A landscape with many valleys, sampled at points; each row gives a point and its height.
From any point a ball takes the steepest step (drop divided by distance) to one of its 2 nearest points. It stops when none of these is lower. Distance is the straight distance between rows; heights are no part of it.
j_657 h=573: [ -9   5  14  -7   7  -3 -16  -2  15   3  12 -22 -16  11 -23  -5 -10   4
   7   3   4 -13  -3  18  -2   5]
j_358 h=279: [  2  -7   9  11 -12  -1 -12   5  -2 -26  -9   1  -6  24  16   9  15  19
   7  -7   5   1  -7 -18 -14   3]
j_119 h=440: [ -3  15  16   5  12  11  25  21  -6   0   2   3   9   7  -1   9   6 -10
  -4   8 -17  -3   7  -2  12   8]
j_863 h=519: [-27   4  -2 -10  20   2 -13   4 -11  16   6   2  -2   7 -33   4   1  -2
  -9   6 -11   2  -8  -1  -5   0]
j_922 h=272: [  9  -1   2  14 -21  -7  19  -6  15  -3   9  -5 -16  -2   0   5   7 -20
   3   8  -8 -11  -2  24  12   5]
j_918 h=306: [  4 -11   1  13 -21  -3   0   1 -10 -11 -20   3 -23   3  12   3  15  16
   1  -8  10   7 -11 -18  -8   0]
j_11 h=556: [  0  -5 -18   2 -10  -2 -13   0   4  15  -7  -1   8  -1   6  -8   4   7
  -4  -8   8  16  11  -4 -25   0]
j_803 h=331: [-10   3  -5  -5  -7  -8 -24   9  20   0  14 -19   5   8  -6  -8 -15   0
   5 -10   2   0  10  16 -14   3]
j_258 h=259: [ 31   3  10   0  10   6  18  -4  -8  -6  -6   8   3   0  13  -1   5 -12
  -7   6   1  -7  -7   9   5 -11]
j_407 h=233: [ -9  -8 -15 -13   5  -1 -26   6   7  -3  11  -5  17   1   8  -9 -15  19
  11 -15   7  12   8  -2 -16   1]
j_158 h=613: [ -1   3  15   0   1   5  15 -10   1 -10   1   2  15  -1  -1  13  -2  -1
  10   6  -6 -17  11  -7  27   5]
j_462 h=675: [ -8   0   1 -15 -11   3   0 -17  -2   6  19  20   7  -2 -13  -8 -14 -10
  -8   4   6 -12 -16  18  10  -3]
j_488 h=599: [  8   7  14   8 -13  11   6  13  19  19   6  -1  19   7  17   5  -4  -6
 -12  -1   1   1  14  -2 -15   7]
j_799 h=386: [-14   4 -18  -9  10  -1  -3  -8 -16  -2  -3  12  -8  -3 -28  -5  -1 -11
 -11   6  -5  -4 -26  12  14 -11]
j_700 h=63: [  1   3   2  -7   5  -4  14  -5 -15  15 -15   2   1  -3   9  -7 -13  -4
 -15  -6   8  16   3 -15  -9 -18]
j_927 h=346: [ -7  -6 -16   4   9  12 -16   9  -4 -11 -15   3  15   4  10   6  17  14
   2  -7   0  23  -1 -23  -6  11]
j_533 h=704: [-11 -12 -24  11   5  -7  -8  -3  -6 -12 -13  -7 -18 -17  -4   1  19  11
  12  -3  -6   4  -8 -13  13   6]
j_330 h=197: [ 16   1 -13  10  -2   2  13  -9 -14  -7 -17  10  16  -6  18  -2   4 -10
 -17  -8   2  12   5  -7   2  -5]
j_253 h=202: [  5  -8  -2  -1   3  -4  -4  -9  -9   2  -5  -2  -6 -14   2   3 -13   9
   4 -12   2  -1   0 -15   2   0]
j_77 h=431: [ -4   5   6   0   1   0  13  18   1  17 -11  -8 -12   5  -7  -5  13 -10
  -7   9  -8  11   7   3 -11  -3]
j_584 h=680: [ -1   1   3 -14   0   3   5 -14  -5  -3   7  14  -4   0 -16  -9  -5 -10
  -2   6   1 -15 -20  18  22  -7]
j_43 h=238: [ 15  14   3  -4   5 -13  16  12 -10  -3 -11   0 -29  -6 -12 -10   8 -13
   0  18  -5   3 -14  19   3 -22]
j_586 h=517: [ -4  -1 -12  10 -20   4 -13  15  27 -10  15  -1  20  11  17   3  11   3
   4  -7   3   2   9  -1 -11   8]
j_186 h=464: [ 17  11   6  -3   6   2  24   0  -6   5 -10  11  16   4  19  -6   7 -24
 -20  11   3  11   7   6  -7 -13]
j_117 h=406: [ -2  15  16   1   1  -3   6  37   3   8 -12 -19 -24  10  -9 -14  22   2
   0  12   1  10   2   6 -12  -6]
j_62 h=319: [ 10  -4   6 -14  -5  -4   0 -25  -7  -2  10   5 -15  -8  -9  -2 -25   4
   6  -4   7 -13 -14   9  10  -7]
j_810 h=173: [  3   0 -12   8  -6   3  12  -1 -15   2 -24   7  10  -3  14  -1   2  -3
 -15  -8   5  22   7 -21  -3  -5]
j_828 h=546: [ -9  -1  -3   5  -1   3   2  -4  14   4   6  -5   6   1 -10   7  15  -7
   9   7 -15  -7  10   0   9  13]
j_477 h=320: [  0 -14 -14  15 -17   1  -6  -1  -2 -16 -11  10  -9   1  16   6  21  14
   3  -3   2  12  -8 -19  -8  10]
j_228 h=236: [ 24  -3  -2  -1   9   6   8 -21 -11   1  -2  16   7  -3   7   0   1 -11
 -14   2   4  -8 -16   9   3 -12]
j_365 h=345: [ 16   3  19 -16   9   4   9 -10  -8  -7   7   9  -6   1  -2  -2 -15  -5
   1   5   6 -15 -18   8  13 -11]
j_451 h=111: [  5  17  16 -12  22   1  17  15 -22  -1  -3   6  -5  -2  -6   0 -11  -2
  -6   9  -7   0  -8  -5   2 -20]
j_252 h=146: [ -5   3  -3   2   4   9   2   5 -11  11 -26   3  11   8   9   0   6   3
 -13  -6   8  25   8 -28 -12   0]
j_627 h=544: [-13   0   2 -13  12   2 -23   7   8  -1   9 -10  17   8  -4  -6  -7   5
   5 -12  -3  -1  10  -5  -8   6]
j_510 h=37: [  6   5  25  -7   8   5  13  10  -3   5   3  -5 -10   0   0   5 -12   1
   3   3  -5 -10   0  -3   6   1]
j_163 h=380: [ -7   2   0   8   3  15  -8   8   5  -4  -3   2  23   5  12   9  12   2
  -1  -2  -4   7  13 -17   0  20]
j_916 h=304: [ 26   8  18   0  -5  -1  24  14   1  -7  -4   4  -2   0  20  -3   5 -21
  -5  12  -5  -3   3  11   4  -6]
j_94 h=198: [ -4  -9 -16   5  -5 -10 -26   2   4  -2  -8 -12  -8  -6  -1 -10   5  12
   4  -9   9  13   0   2 -15   2]
j_872 h=700: [  0   3 -19   8  10  -3  13   6 -19  -4 -14  -1 -12  -5 -15   2  12  -9
  -7  -3 -16   2  -8   1  11  -9]
j_868 h=389: [ -2   4 -22  -1  11   0   2 -14 -12  -8  -7  10  -9  -3 -25  -3  11 -11
  -6   5  -6 -10 -25  12  20 -13]
j_577 h=125: [  2   5  23 -16  14   7  -4  17  -2   2  -1 -22 -21   6  -9  -9  -9  16
   0  -5   5  -6   3  -4  -8  -6]
j_708 h=276: [ -5  -8 -15  -7   3  -2 -22   1  16   5  20  -4  19   0   8  -4 -11  13
  14  -8   6   0  12   7 -14   2]
j_97 h=401: [-12  10   9   6  15  20  -5  20   1  -1  -4  -3  24  14   2   7  13   1
  -2  -3  -8   1  15 -16   5  17]
j_45 h=138: [  1 -15 -26   7  -5  -1  -8  -6   1   2  -2   8   6 -17  14   0   5  12
   6  -5   1  17   4  -7 -12   7]
j_894 h=674: [ 11  -3   1   4 -10  -2  10  -6  -1   3   3   4   4  -4   8   4  -8  -7
  -1  -6  -4  -4   5   1   4   4]
j_661 h=269: [ -9  -6 -14 -10   3  -6 -26   3   1   5  -2 -10   7   0  -1 -15 -11  13
  -1 -14  10  17   8  -3 -23  -7]
j_866 h=375: [ -8   5   1 -15  22   5   1 -14 -23  -7   3  14   8  -1 -14   4 -13  -2
  -6  -1   1 -13 -17 -10  18 -14]
j_875 h=225: [  1 -10   0   2  -2  -8  -5 -11  -4  -3  -2  -7 -16 -13  -3   3  -3   9
  14  -8  -1  -8  -3  -5  12   4]
j_65 h=548: [ -9   1   0   2  -2   0 -12  -1  14  18  10  -3   0   7 -14  -1   0  -9
  -5   3  -8   0   4  17 -15   7]
j_486 h=361: [-11   0 -12   6  15  12  -8   6  -6   0 -13   7  21  -4   8   6  10   4
  -7  -2  -7  18  10 -25  -4  14]
j_501 h=98: [  5 -15 -29  15 -17  -4   7  -7   5  -5   8  12   7 -15  20   3   7   6
   6  -1   1   8   8  -1  -4  10]
j_638 h=218: [  3   1   2   1  -3 -13  13  10  -7  11 -20 -13 -36  -5  -4 -12   7   2
  -2   4   9  13  -4   3  -4 -13]
j_712 h=477: [ 14  14  11  -4  13  13  22   6  -2  -7   7  17  13   9   1   2  13 -20
  -9  19 -10 -11  -7  15  15  -2]
j_950 h=121: [-11   2  -4  -6  13   7 -10   3 -12  15 -19  -1  15   2   4  -3  -2   8
 -13 -10   7  21   7 -29 -17  -4]
j_99 h=293: [  4  -6   8   7 -15  -2  -8   5  -7 -14 -19  -4 -20  22   9   4  18  19
   2  -9  13   7  -8 -19 -16  -6]
j_394 h=537: [  2   2   8   8 -10  -1  -2   8  23  18   5 -14  -8   6  -4  -1   3 -12
  -5   5  -5  -1   5  19 -14   5]
j_724 h=382: [-10  -5  -1  -3  15   9 -14  -3   7  -5   5   0  28  -4  13   4  -1  19
  13  -6   5   4   9 -18   5  13]
j_988 h=533: [ -8  -2 -16   2  -7  -1 -17  12  19  -1  12  -9  17   7   6  -5   6  -1
   3  -8  -5   7  11   6 -13   9]
j_507 h=205: [  3   2   5  -8  -2  -9  11   0  -2  20 -14 -13 -30  -5  -2 -14  -4   3
  -3  -1  15  14   0  -2 -13 -13]
j_748 h=531: [-16   0 -12   4  14  -7 -16  -1   7   2  -2 -12  -6   2 -26  -1  14  -1
   8   5 -10   0   1   9   4  11]
j_485 h=160: [  6  -3  18 -12   4   4  -8   1  -1   5  -1 -17 -17  -1   0  -7 -15  17
   0 -12  11  -5   3  -7 -12  -2]
j_429 h=561: [ 13  -8  -9   8 -20  -6   3 -11  11   7  18   8   5 -11  13   9 -16   7
  13  -1   8 -16  12   7  -2   4]
j_984 h=513: [-22   3   1  -9  27   5  -8   6 -16  14   2   3  12   5 -18   8   0   0
 -10   0 -13   2   2 -15  -7   2]
j_789 h=586: [ -4 -10 -11   0  -2   0   6 -20   6  -9   7   7  21 -13   3   8   2   5
  17   7  -9  -4  10  -8  18   6]
j_867 h=219: [ -4  -9 -18   7   1 -14 -17  -9   0  11 -11 -11 -15 -11 -10  -8  -1   5
   0  -4   5  13  -2   4 -14  -1]
j_600 h=579: [  6  -4 -10  10 -16  -4  -5  -6  23  16  20   2   5  -5   4   7  -7   1
   8   2   3 -12  10  12  -9   7]
j_114 h=256: [  6   0   4  13 -10  -7  19   9   1  -2  -3  -7 -23  -1  -2   1  12 -13
   0   9 -11  -3  -3  16  10   3]
j_827 h=308: [  0  -6  -5 -10 -11  -3 -25   5  -1 -13  -5 -12  -6   6   5 -11  -8  23
   5 -18  18  12   1  -9 -16  -6]
j_882 h=199: [-15  -8 -19  -7  -3  -8 -25  11  11 -11   7 -11   7   1   4  -9  -5  12
  15 -13   6  17   4   9  -9   4]
j_848 h=655: [  7   8  15  -6   1   8  15 -10   0   2  16  19  24   6   9   6 -17 -17
 -13   8   0  -6  -2  12   2  -3]
j_21 h=536: [ -9  -3  -8   7  11  -9 -15   1   0   2  -9 -15 -19  -1 -21  -3  11   4
   5  -1  -2  -1  -3   6   3   5]
j_131 h=187: [  2  -2  12 -13   4  -1  -2  -3  -1  17  -8 -14 -22  -5  -3 -12 -13  12
  -4  -5  11   5   2  -5 -17 -10]
j_225 h=460: [ 11  -2  -4  17 -12   5  16   1 -18 -22 -23   8   0  -1  20   6  10  -1
 -11  -6   5  11  -1 -17  10  -1]
j_76 h=349: [ -8   1   2  -9 -12  -4 -22  14  10  -5   4 -21  -2  12  -4 -13 -13   6
   2 -14   6   5   9   4 -14   1]
j_617 h=574: [-11 -10 -19  -4   7  -1  -3 -18   7   5  10  10  18 -11  -2   7   1   3
  12   5 -13   5   5  -3   4   8]
j_382 h=257: [ -1   3  18   7 -10   9 -12  15   2 -24  -4  -3   5  28  15  11   8  13
   4  -9   9   1   1 -19  -7   7]
j_423 h=701: [ -5  -3 -17  10   7  -5   2   7 -14  -2 -18  -7 -20 -11 -14   2  12   4
   0  -5 -11   3  -4  -9   9   0]
j_490 h=698: [ -7  10 -19   2  15  -6  16  11 -23   4 -16  -1 -13  -3 -20  -4   8 -10
 -10   4 -17   7 -12   4   1 -22]
j_499 h=695: [-13   1  -1 -16   3   7   6  -1 -11   6  13  22  13   3 -12  -6   5 -23
 -25  10  -2   0 -18  17   4  -5]
j_168 h=557: [-20   0  -6  -6   2   0 -18  -8  14  18  17   6  11   7 -20   1  -2  -7
  -2   9  -6   0   0  15 -12  10]
j_323 h=326: [ -2  -6  -2  -4 -17  -1 -21  12   3 -15  -4  -6   2  16   8  -3   2  14
   5 -14  11  11   0 -10 -17   0]
j_143 h=367: [ -6   4  15  -6  -9   3 -12  25   7 -11  -1 -23 -11  18  -2 -11  -4   5
   0 -12   5   1   4   1  -6   0]
j_173 h=85: [ -4   7  17 -16  18   4  10   6 -14   5   5   2 -12   0 -15   4 -18   3
  -1   4  -7  -9 -11  -4   6  -8]
j_606 h=478: [ 18  13   9   0  13  10  22   4  -6  -2  -2  15  15   7  10   1  12 -25
 -17  17  -9   0   0  12   1  -6]
j_388 h=290: [-17  -4  -2  -7  -3  -1 -21  16   6 -24   1 -11   4  13   2  -2   8  11
  16 -13   3   2   0 -11   6   8]
j_854 h=289: [  2  -3  -4  16 -22 -14   5 -14  18   1  10  -5 -16  -6  -6   5   3  -6
  11   9  -1 -13  -1  22   7  11]
j_926 h=339: [ 17   9  21   6   1   7  23   6  -1 -13   1   3   7   3  21   7  -4 -14
  -3   7  -2  -8   5   5  16   2]
j_822 h=171: [ -9  -7 -22   1   3 -17 -29   3  11  -2   2 -16   0  -2  -7 -12  -6   7
   6  -5   6  17   3  15 -16   2]
j_642 h=706: [-10 -14 -33   7   7 -12  -3 -17  -3 -13  -6  -3 -11 -22  -5   2  10   5
  15   3 -11   7  -8  -3  16   2]
j_393 h=35: [  8  12   4 -13   5  -6  26   2 -11  10 -18   2 -10  -2  17 -14  -6  -6
  -8  -3  18  18   1 -17  -6 -20]
j_294 h=572: [ -1   0   4   7 -13  -1  -6  -7  30   8  20  -6   7   1  -2   7   0   1
  12   1  -2 -16   9   9   1   6]
j_838 h=106: [  6   2  25   2  -3   8  10  19   5   6  -1 -11  -8   5   9   3   2   1
  -1   0   0  -5   4  -5   0   7]
j_816 h=159: [  0  10  17  -7  22   7  10   0 -25   1 -11   1   5  -5  10   4 -23   3
 -14  -1   6   5   4 -18   1 -14]
j_991 h=486: [ -3   6  16  -5  17  11  -8  18  -8   1  -6 -13   1   7  -6   1  -1  15
  -1  -9   1  -3   4 -18   2   4]
j_956 h=362: [  7   6  14 -12  20   8   9 -11 -17  -8   4  12   6   2  -2   4 -14  -5
  -7   3   5 -13 -13   0  17 -11]
j_738 h=429: [  7 -11 -14  14 -20 -11   3  -9  -1  -7  -2   3 -12 -15  10  -2   6   1
   5  -6  -1   0   1  -1   3   6]
j_766 h=472: [  3   6  15  10 -10  15  -9   8  17  -2  10  -2  23   8  22  11  -4   9
   1  -6  10  -6  11 -11  -4  12]
j_351 h=532: [-11  -3  -4  -9  18  -1 -22  -1  -2   7   2  -7   5   2 -12  -4  -2   5
   2  -8  -6   3   5  -5  -9   3]
j_453 h=564: [  3   1  19  -4  -2  -5 -13   1  18   2  11 -26 -24   4 -11  -6 -11   8
   6  -1  10 -14  -3  18  -5   1]
j_53 h=545: [ -5  -4 -25   2  -9  -5 -21  10  14   8   6  -3  16   4   8 -10   1   4
   0  -6   5  15  13   9 -26   1]
j_156 h=214: [ -2   4  25  10  -6  13   0  20   3 -15  -5  -7  -2  19  11   8  15  12
   6  -5   7 -11  -2 -17   8  13]
j_416 h=388: [ -3   8  18  -1  -4   2  -3  37   2  -6  -9 -23 -20  21  -5 -10  13   9
   0  -2   6   3  -3   3  -7  -5]
j_569 h=437: [  1  -1  19   1  -1  11 -14   5   3 -12   1  -7   9   7  14   6  -4  18
   8 -11  13  -6   5 -21   2  13]
j_102 h=646: [  0  -7   6   6  -8  -1   2 -10   9  -5   6  -3   5  -9   7   7   1   8
  15  -3   0 -15   7 -11  12  11]
j_645 h=135: [  0   6  10 -14  22   3  11  -3 -25   1  -4   6   3  -1   0   3 -19  -3
 -16   2   2   2  -7 -10  -1 -19]
j_360 h=141: [ 13  21  21  -7  28   7  15  11 -24 -11  -5   7   3  -2   7   2  -9  -2
  -7  10   0  -2  -4  -4   9 -19]
j_887 h=286: [ -1  -2 -14  -2 -18  -6  -4 -22   6  10  18  18  -1  -7 -10  -1 -20  -4
   4   7   5  -7  -5  24  -1   0]
j_983 h=405: [  8  -7 -12   1  -7  -9   6 -25  -1 -15   3   5  -2 -11  -4   2   4  -3
  12   0  -3 -11  -4   7  21  -1]
j_865 h=175: [  2 -10 -16   4   3  -3  -4 -10 -10  -3  -6   9   8 -19  12   4  -7   9
   6 -10   0   9  -1 -17   4   4]
j_148 h=619: [  3   6  18   4  -6   9   8   4  21  15  16   1  15   7   7  12 -10 -11
  -3   3  -8 -10   9   2  -3   8]
j_750 h=136: [ -4 -18 -26  15 -14   4   0  -4  12 -10  10   8   7  -6  24   3  17  17
  13   2   3   8   2  -5  -3  14]
j_194 h=707: [ -3 -10 -38  10   5 -12  -2 -11 -12  -9 -14  -1 -14 -19  -6  -1   9  -6
   1  -2 -13  11  -8  -4   8  -1]
j_592 h=667: [  7   1   6 -11 -10   3   7 -14  -1   7  18  22  11   2  -1  -4 -15 -14
 -13   4   4  -8 -11  20   0  -6]
j_893 h=702: [  3  -4 -25   1  -8  -7  -1 -23  -1   0   5  17   1  -5 -11  -2  -2 -16
  -6   3  -8   1  -8  20   3   0]
j_921 h=387: [  7   6  23  11 -10   8  19   2   9  -3   7  -1  11   1  19  14  -6  -8
   3   1  -1 -12   9  -5  17  10]
j_277 h=502: [ 12  13  20  -7  -6   2  20  15   9  -1  10   5 -12   4  -4   3   1 -21
   6  20 -14 -12  -6  18  11  -3]
j_568 h=630: [ -3  -4  20   5  -5   2   9 -10   6 -12   0  -5  13  -7   5  13   2  12
  18   4  -2 -20  11 -16  26   6]
j_797 h=172: [ -8 -15 -18  12  -7  -4 -11  -5  15  -7   6  -3  -1 -10  10  -2  17  14
  15  -1  -1   2   0  -2   1  11]
j_291 h=397: [ -5  -7 -12  -1  -6  -9   1 -25   2 -14  -2   2  -6 -10 -21   3   4   2
  17  11  -6 -11  -7   9  29  -4]
j_82 h=506: [-13   7  11  -4  26   7   3  14 -16  13  -7  -1  10   5  -8   4  -3   2
 -14  -1  -9   6   7 -18  -7   1]
j_690 h=638: [  8  11  26  -2  -5   9  17  -1  10   6  16  10  14   5  12  12 -20 -14
  -4   9  -5  -9   4   6   3   2]
j_214 h=392: [ -6  -3 -23  -3   4  -8  -3 -24  -5 -15  -4   6 -10 -10 -25  -1   5  -5
   8   9  -4  -8 -18  11  28  -6]
j_381 h=453: [  8   8   9  -9  -2  -3  24   4  -3  13  -4   9   5   4   8  -4  -3 -23
 -13  12  -5  11   6   8 -11 -12]
j_174 h=254: [ 11  -8 -21   4 -18 -15   6 -15  -3  17   0   9  -5 -10   2  -5 -13  -5
  -5  -2   9   6   7  15 -18 -11]
j_42 h=415: [ -2  -6   7   3   2  10 -15  -1  -2 -12  -1   1  11  -3  19   7  -1  23
  11 -10  14   4   1 -25   3  12]
j_302 h=167: [  2   0  24   8  -9   8   0  18  14  -5   2 -13  -5  12  10   4   9   7
   5  -5   5 -13   1  -8   5  10]
j_656 h=267: [ -8  -6   4   4  -3   0 -14   8   8 -14   0 -14  -6   5   0  -4  15  12
  15  -9   3  -9   1  -8   9  10]
j_849 h=332: [ 19  -2  12 -11  -2  -5  11 -11  -9  -3   2   3 -19  -4   0  -4 -17  -4
   1   1   4  -9 -11  12   6 -13]
j_764 h=538: [-16  -3  -7   1   7  -2  -6  -8   8   0   1  -4   1  -2 -22   6  13   1
  14   9 -13  -6   4   2  14   8]
j_28 h=558: [ -8  -2  -6   9 -11  -1  -5  -6  30   1  14  -8  12  -1  -4   5  17  -1
  13   8  -9 -10  11   5   6   9]
j_815 h=694: [-12   3  -2 -13  10  -2   8   2 -19  13  -3  11   0   2 -14   2  -6 -13
 -19   6  -8   8  -8   1  -8 -15]
j_857 h=92: [ -4  -2   2 -10  10   1  -1  -4 -13  18 -13  -3   1  -3   1  -7 -12   7
 -12  -9   8  13   5 -22 -17  -9]
j_519 h=305: [  0  -4  -5  -8 -11  -7  -6 -29   2   4  15  10  -9 -13 -13   0 -23   7
  14   1   7 -12  -8  12   9  -1]
j_284 h=598: [  2  -3   0  -1   0   1  10 -23   1 -15   4   7  22  -7   0  11  -3   0
  12   6  -5 -12   7  -6  25   1]
j_337 h=282: [ 30  15  16   0  10   2  22  15  -9 -13 -10   6  -3  -2  14  -4  13 -12
  -5  14  -1  -3  -3   5   6 -13]
j_626 h=522: [ 10  -2  -2  17 -22   6  -2   2  10  -1   5  10  15   0  28  11  -5  14
   4  -4  17   0  10 -12 -11  12]
j_992 h=699: [  0  -1 -13  -7  -2   2   3 -14  -7   3   6  21   5   2 -11  -9   5 -20
 -19   7  -5  -1 -16  21   4  -6]
j_386 h=705: [  5  -8 -30   4  -2 -10   1 -18  -6  -5  -2   8  -2 -15  -4  -1   1  -9
  -1  -2 -12   5  -3   6   3  -1]
j_612 h=442: [ -2   8  12  -8  -1  -2  15  11   2  21  -1   3  -6   5  -4  -2   1 -20
 -10  16 -11  10   5   9 -14  -6]
j_795 h=466: [ -4   8  25   3  13  15  -4  12  -4  -5  -2  -7   9   7   6   8  -4  13
   4  -5   5  -8  10 -20  12  13]
j_973 h=288: [ -1  -5  -6 -11   0  -4 -22  -2  -2   8 -10 -13  -5  -1   1 -16  -9  19
  -2 -17  17  12   4 -11 -21  -8]
j_412 h=311: [-14  -2 -16  -6   2 -10 -26  -1  21   2  18  -9  13   4  -7  -5 -13   3
  13  -2   1   2   9  18 -10   3]
j_125 h=565: [-19  -6 -13  -8   6  -2 -12 -17   4  12  12  14  12  -5 -15   5  -4  -3
   4   5 -10   3   0   3  -5   7]
j_850 h=542: [ -3  -5  -8  17  -4 -16  -9   3   4   2 -12 -20 -27  -2 -13  -7  13   2
  -3   2   4   5  -5  11  -5   9]
j_219 h=525: [ -2   3  15   3  -1   2   1   7  17  13  10 -10 -13   6 -11   5   2  -8
   5   8  -8 -11   0  14   1   7]
j_483 h=416: [ 12 -12 -15   9 -15 -12   6 -20   1 -14   9   6   0 -17  11   2   0   2
  12  -6   3 -10   1   3  13   2]
j_246 h=244: [ -1 -10   5   8  -5  -2  -6   1  -3 -10  -6  -7 -17  -6   3   1   8  13
  11  -9   4  -8  -4 -13  10   9]
j_915 h=229: [ 12   9  -3  -3  -1 -16  22  12  -9   3 -21  -6 -32  -7  -1 -16  11 -11
  -1   9   5  13  -6   9   0 -22]
j_345 h=555: [  3  -5   8  -1   2  -9 -18  -3   4  -2  -1 -26 -28  -3 -12 -11  -8  16
   5  -8  13  -7  -3   6  -4   1]
j_845 h=419: [  0  16  13  -3   2  -6  13  30   7  17  -9 -11 -22   5 -10 -10  19 -10
  -1  19  -5  12   7  10 -14  -8]
j_147 h=501: [  3   0  -1  14 -22   7 -12  11  23 -10  13   5  18  10  25   7   5  11
   5  -6  14  -4   7  -8 -11   9]
j_353 h=334: [ -5  -7  -6  -5  11   4 -14  -8  12   6  18   5  26  -5   9   3 -12  16
  14  -3   4  -4  11  -7  -6   8]
j_873 h=543: [ 11  -8  -7  15 -22  -2   5  -4  10  -2  13  10  10 -11  24  11  -8  10
  10  -3  11 -12  11  -5   0  11]
j_344 h=333: [ -5 -14 -21  10  -4   6 -11   4  -2 -17 -12   7   4   7  14   8  26  16
   4  -4  -2  24  -6 -20 -11   9]
j_480 h=181: [ 11  14  21  -1  20  10  13   5 -22  -9 -11   3   4  -4  17   3 -15   0
  -8   0   6   2   3  -9  12 -15]
j_175 h=459: [  5  10  11   4   5   9  27   5   2  -9   4   6  12   9  -1   9   9 -17
  -1  11 -14 -13   5   5  23   3]
j_665 h=583: [  2   4  -1   8 -15   5  -3  14  20  18   4  -4  18  10   9  -3   6  -9
 -14  -3  -2   8  16   3 -24   4]
j_149 h=239: [  4  -8 -12   4  -8 -12  -4 -13  -2  17  -5  -1 -11 -11  -4  -6  -9   1
  -3  -5   4   9   3   5 -15  -3]
j_103 h=489: [ 16  18  18 -12   9   5  18  14  -4  -8   8  17   0   6  -4  -1   5 -18
  -1  22  -8 -12 -10  16  10  -9]
j_431 h=549: [  3  -9   1  11  -6 -14 -12  -5   2   2  -5 -17 -29  -9  -7  -5  -1  11
   4  -4   9  -1  -5   7  -3   5]
j_552 h=439: [ 11  -8   1  15 -24  -7  13   1  -3  -8  -8  -1 -18  -6  15  -2  10  -3
  -2  -5   0  -2  -2   0   3   4]
j_703 h=512: [ -3  11  21  -5  -3   6  16  14  16   7  12  -2 -11   7 -12   8   2 -13
   8  18 -14 -15  -3  15  11   3]
j_686 h=696: [-14   4  -8  -8  18  -4   8   5 -22  14 -12   0 -10  -3 -19   0  -5  -4
 -13   3 -10   7 -11  -7  -6 -20]
j_120 h=246: [ 14   1  -1   5   0  -9  17   6  -7  -9  -7  -3 -26  -3  -5  -2  11 -14
   0   8  -8  -3 -12  22  12  -7]
j_413 h=340: [ 28   1  13  -9  -5  -8  15  -2  -5  -4  -4   0 -21  -4   6  -7  -3 -10
   1   6   5  -5 -11  18   2 -18]
j_206 h=216: [ 23  -2 -13   6   3   0  12 -18 -12   0 -12  10  11  -5  12  -5   5 -14
 -19  -4   3   4  -3   2  -2 -14]
j_518 h=584: [-26   2   4 -11   8   1 -11 -10   4  10   8   1  -4   3 -35   0  -1   2
   5  13  -5  -9  -7   8  11   6]
j_516 h=524: [-15  -1  -6  -4  14  -5 -14  -5  -4  14  -1  -2  -8  -1 -22   0  -2  -2
  -4   0  -9   4  -3   4  -9   1]
j_247 h=420: [-11  12  14   9  16  16  10  19  -3   5  -3   1  19   9   0  11  10  -8
  -7   4 -14  -2  15 -11   6  16]
j_342 h=268: [ 13  -6 -14  -3 -15  -9   3 -20  -5  13  10  17   2  -6  -1  -2 -20  -5
  -7   0   6  -1  -2  18 -13 -11]
j_843 h=686: [ -2   3  -6  -1  11   5   7 -12 -14  -3   1  17  24   1   2   8  -7 -16
 -17   0 -10   5   5  -3   1   1]
j_648 h=569: [  3   0   2   0 -11   2  -8   8  10  19  -1  -6  10   7   8 -10  -3   2
  -9  -8   9   9  13  -2 -25   0]
j_109 h=684: [ 11  -2  -1  -9   9  10   2 -23 -10   0   3  19   2  -3  -7  -5   3  -6
  -9   5   7 -17 -28   8  15  -8]
j_772 h=497: [-11   7   7  -8  23   7  -7  24 -10   9  -7 -10   4  11 -13  -5   4   8
  -9  -9  -5   3   7 -14  -8  -3]
j_897 h=691: [-11   2  -3 -11   6   3   9  -3 -15   7   5  19  17   7  -9   3  -1 -22
 -23   7 -11   7  -5   5  -3  -5]
j_129 h=578: [-21   6   7  -9  12  -2 -19  -4  11   8  11 -10  -9  11 -32  -4  -7   1
   2   9   2  -9  -7  17  -1   7]
j_899 h=309: [ -7  -7  -7   0  -8   2 -19  12   5 -19  -2  -4   9  11   9   2  12  11
   9 -11   3  11  -1 -11  -7   9]
j_824 h=432: [  7   4  21  14 -14  10   6   0  16   0  11   0  13  -1  21  13 -10   6
   5  -4   8 -14  11 -10   8  11]
j_978 h=681: [  4   0  -8   5   0   1  10 -11  -5  -1   0  11  16  -3   6   6  -5 -13
  -7  -3 -10   2   8  -3   4   6]
j_362 h=381: [-16   2 -10 -16  14   4  -2  -9 -23  -1   5  17   6  -2 -20  -1  -5  -9
 -16   2   0  -7 -24  -1  13 -14]
j_832 h=661: [  9  -2  11   1  -8  -1   8 -15   5   0  12   2   6  -5   6   9 -15   2
  12  -4   1 -17   5   0  13   5]
j_720 h=450: [ 13  -2   8  11 -15   0  19   8 -12 -14 -17   3  -9   0  19   0   9  -1
  -8  -5   5   5  -2  -9   7  -1]
j_421 h=307: [ -1  -4  -4   4 -13 -10  -5 -22  13   3  12  -1 -10  -8 -14   4  -8   2
  17   6   2 -11  -3  16   9   7]

For each start below, name the point where the ball stops.
j_899 => j_501
j_552 => j_849
j_927 => j_510
j_592 => j_147
j_228 => j_393
j_843 => j_712
j_617 => j_712
j_225 => j_393
j_854 => j_577

Call two points neighbours if one is among the 2 nearest of the other. Go from one point of each pair to the other, from neighbour to neighbour, staying as low as possible. Name the highest point that can't be avoided.
j_451, j_519 => j_606
j_147, j_748 => j_600
j_501, j_577 => j_323
j_822, j_577 => j_421
j_393, j_577 => j_507
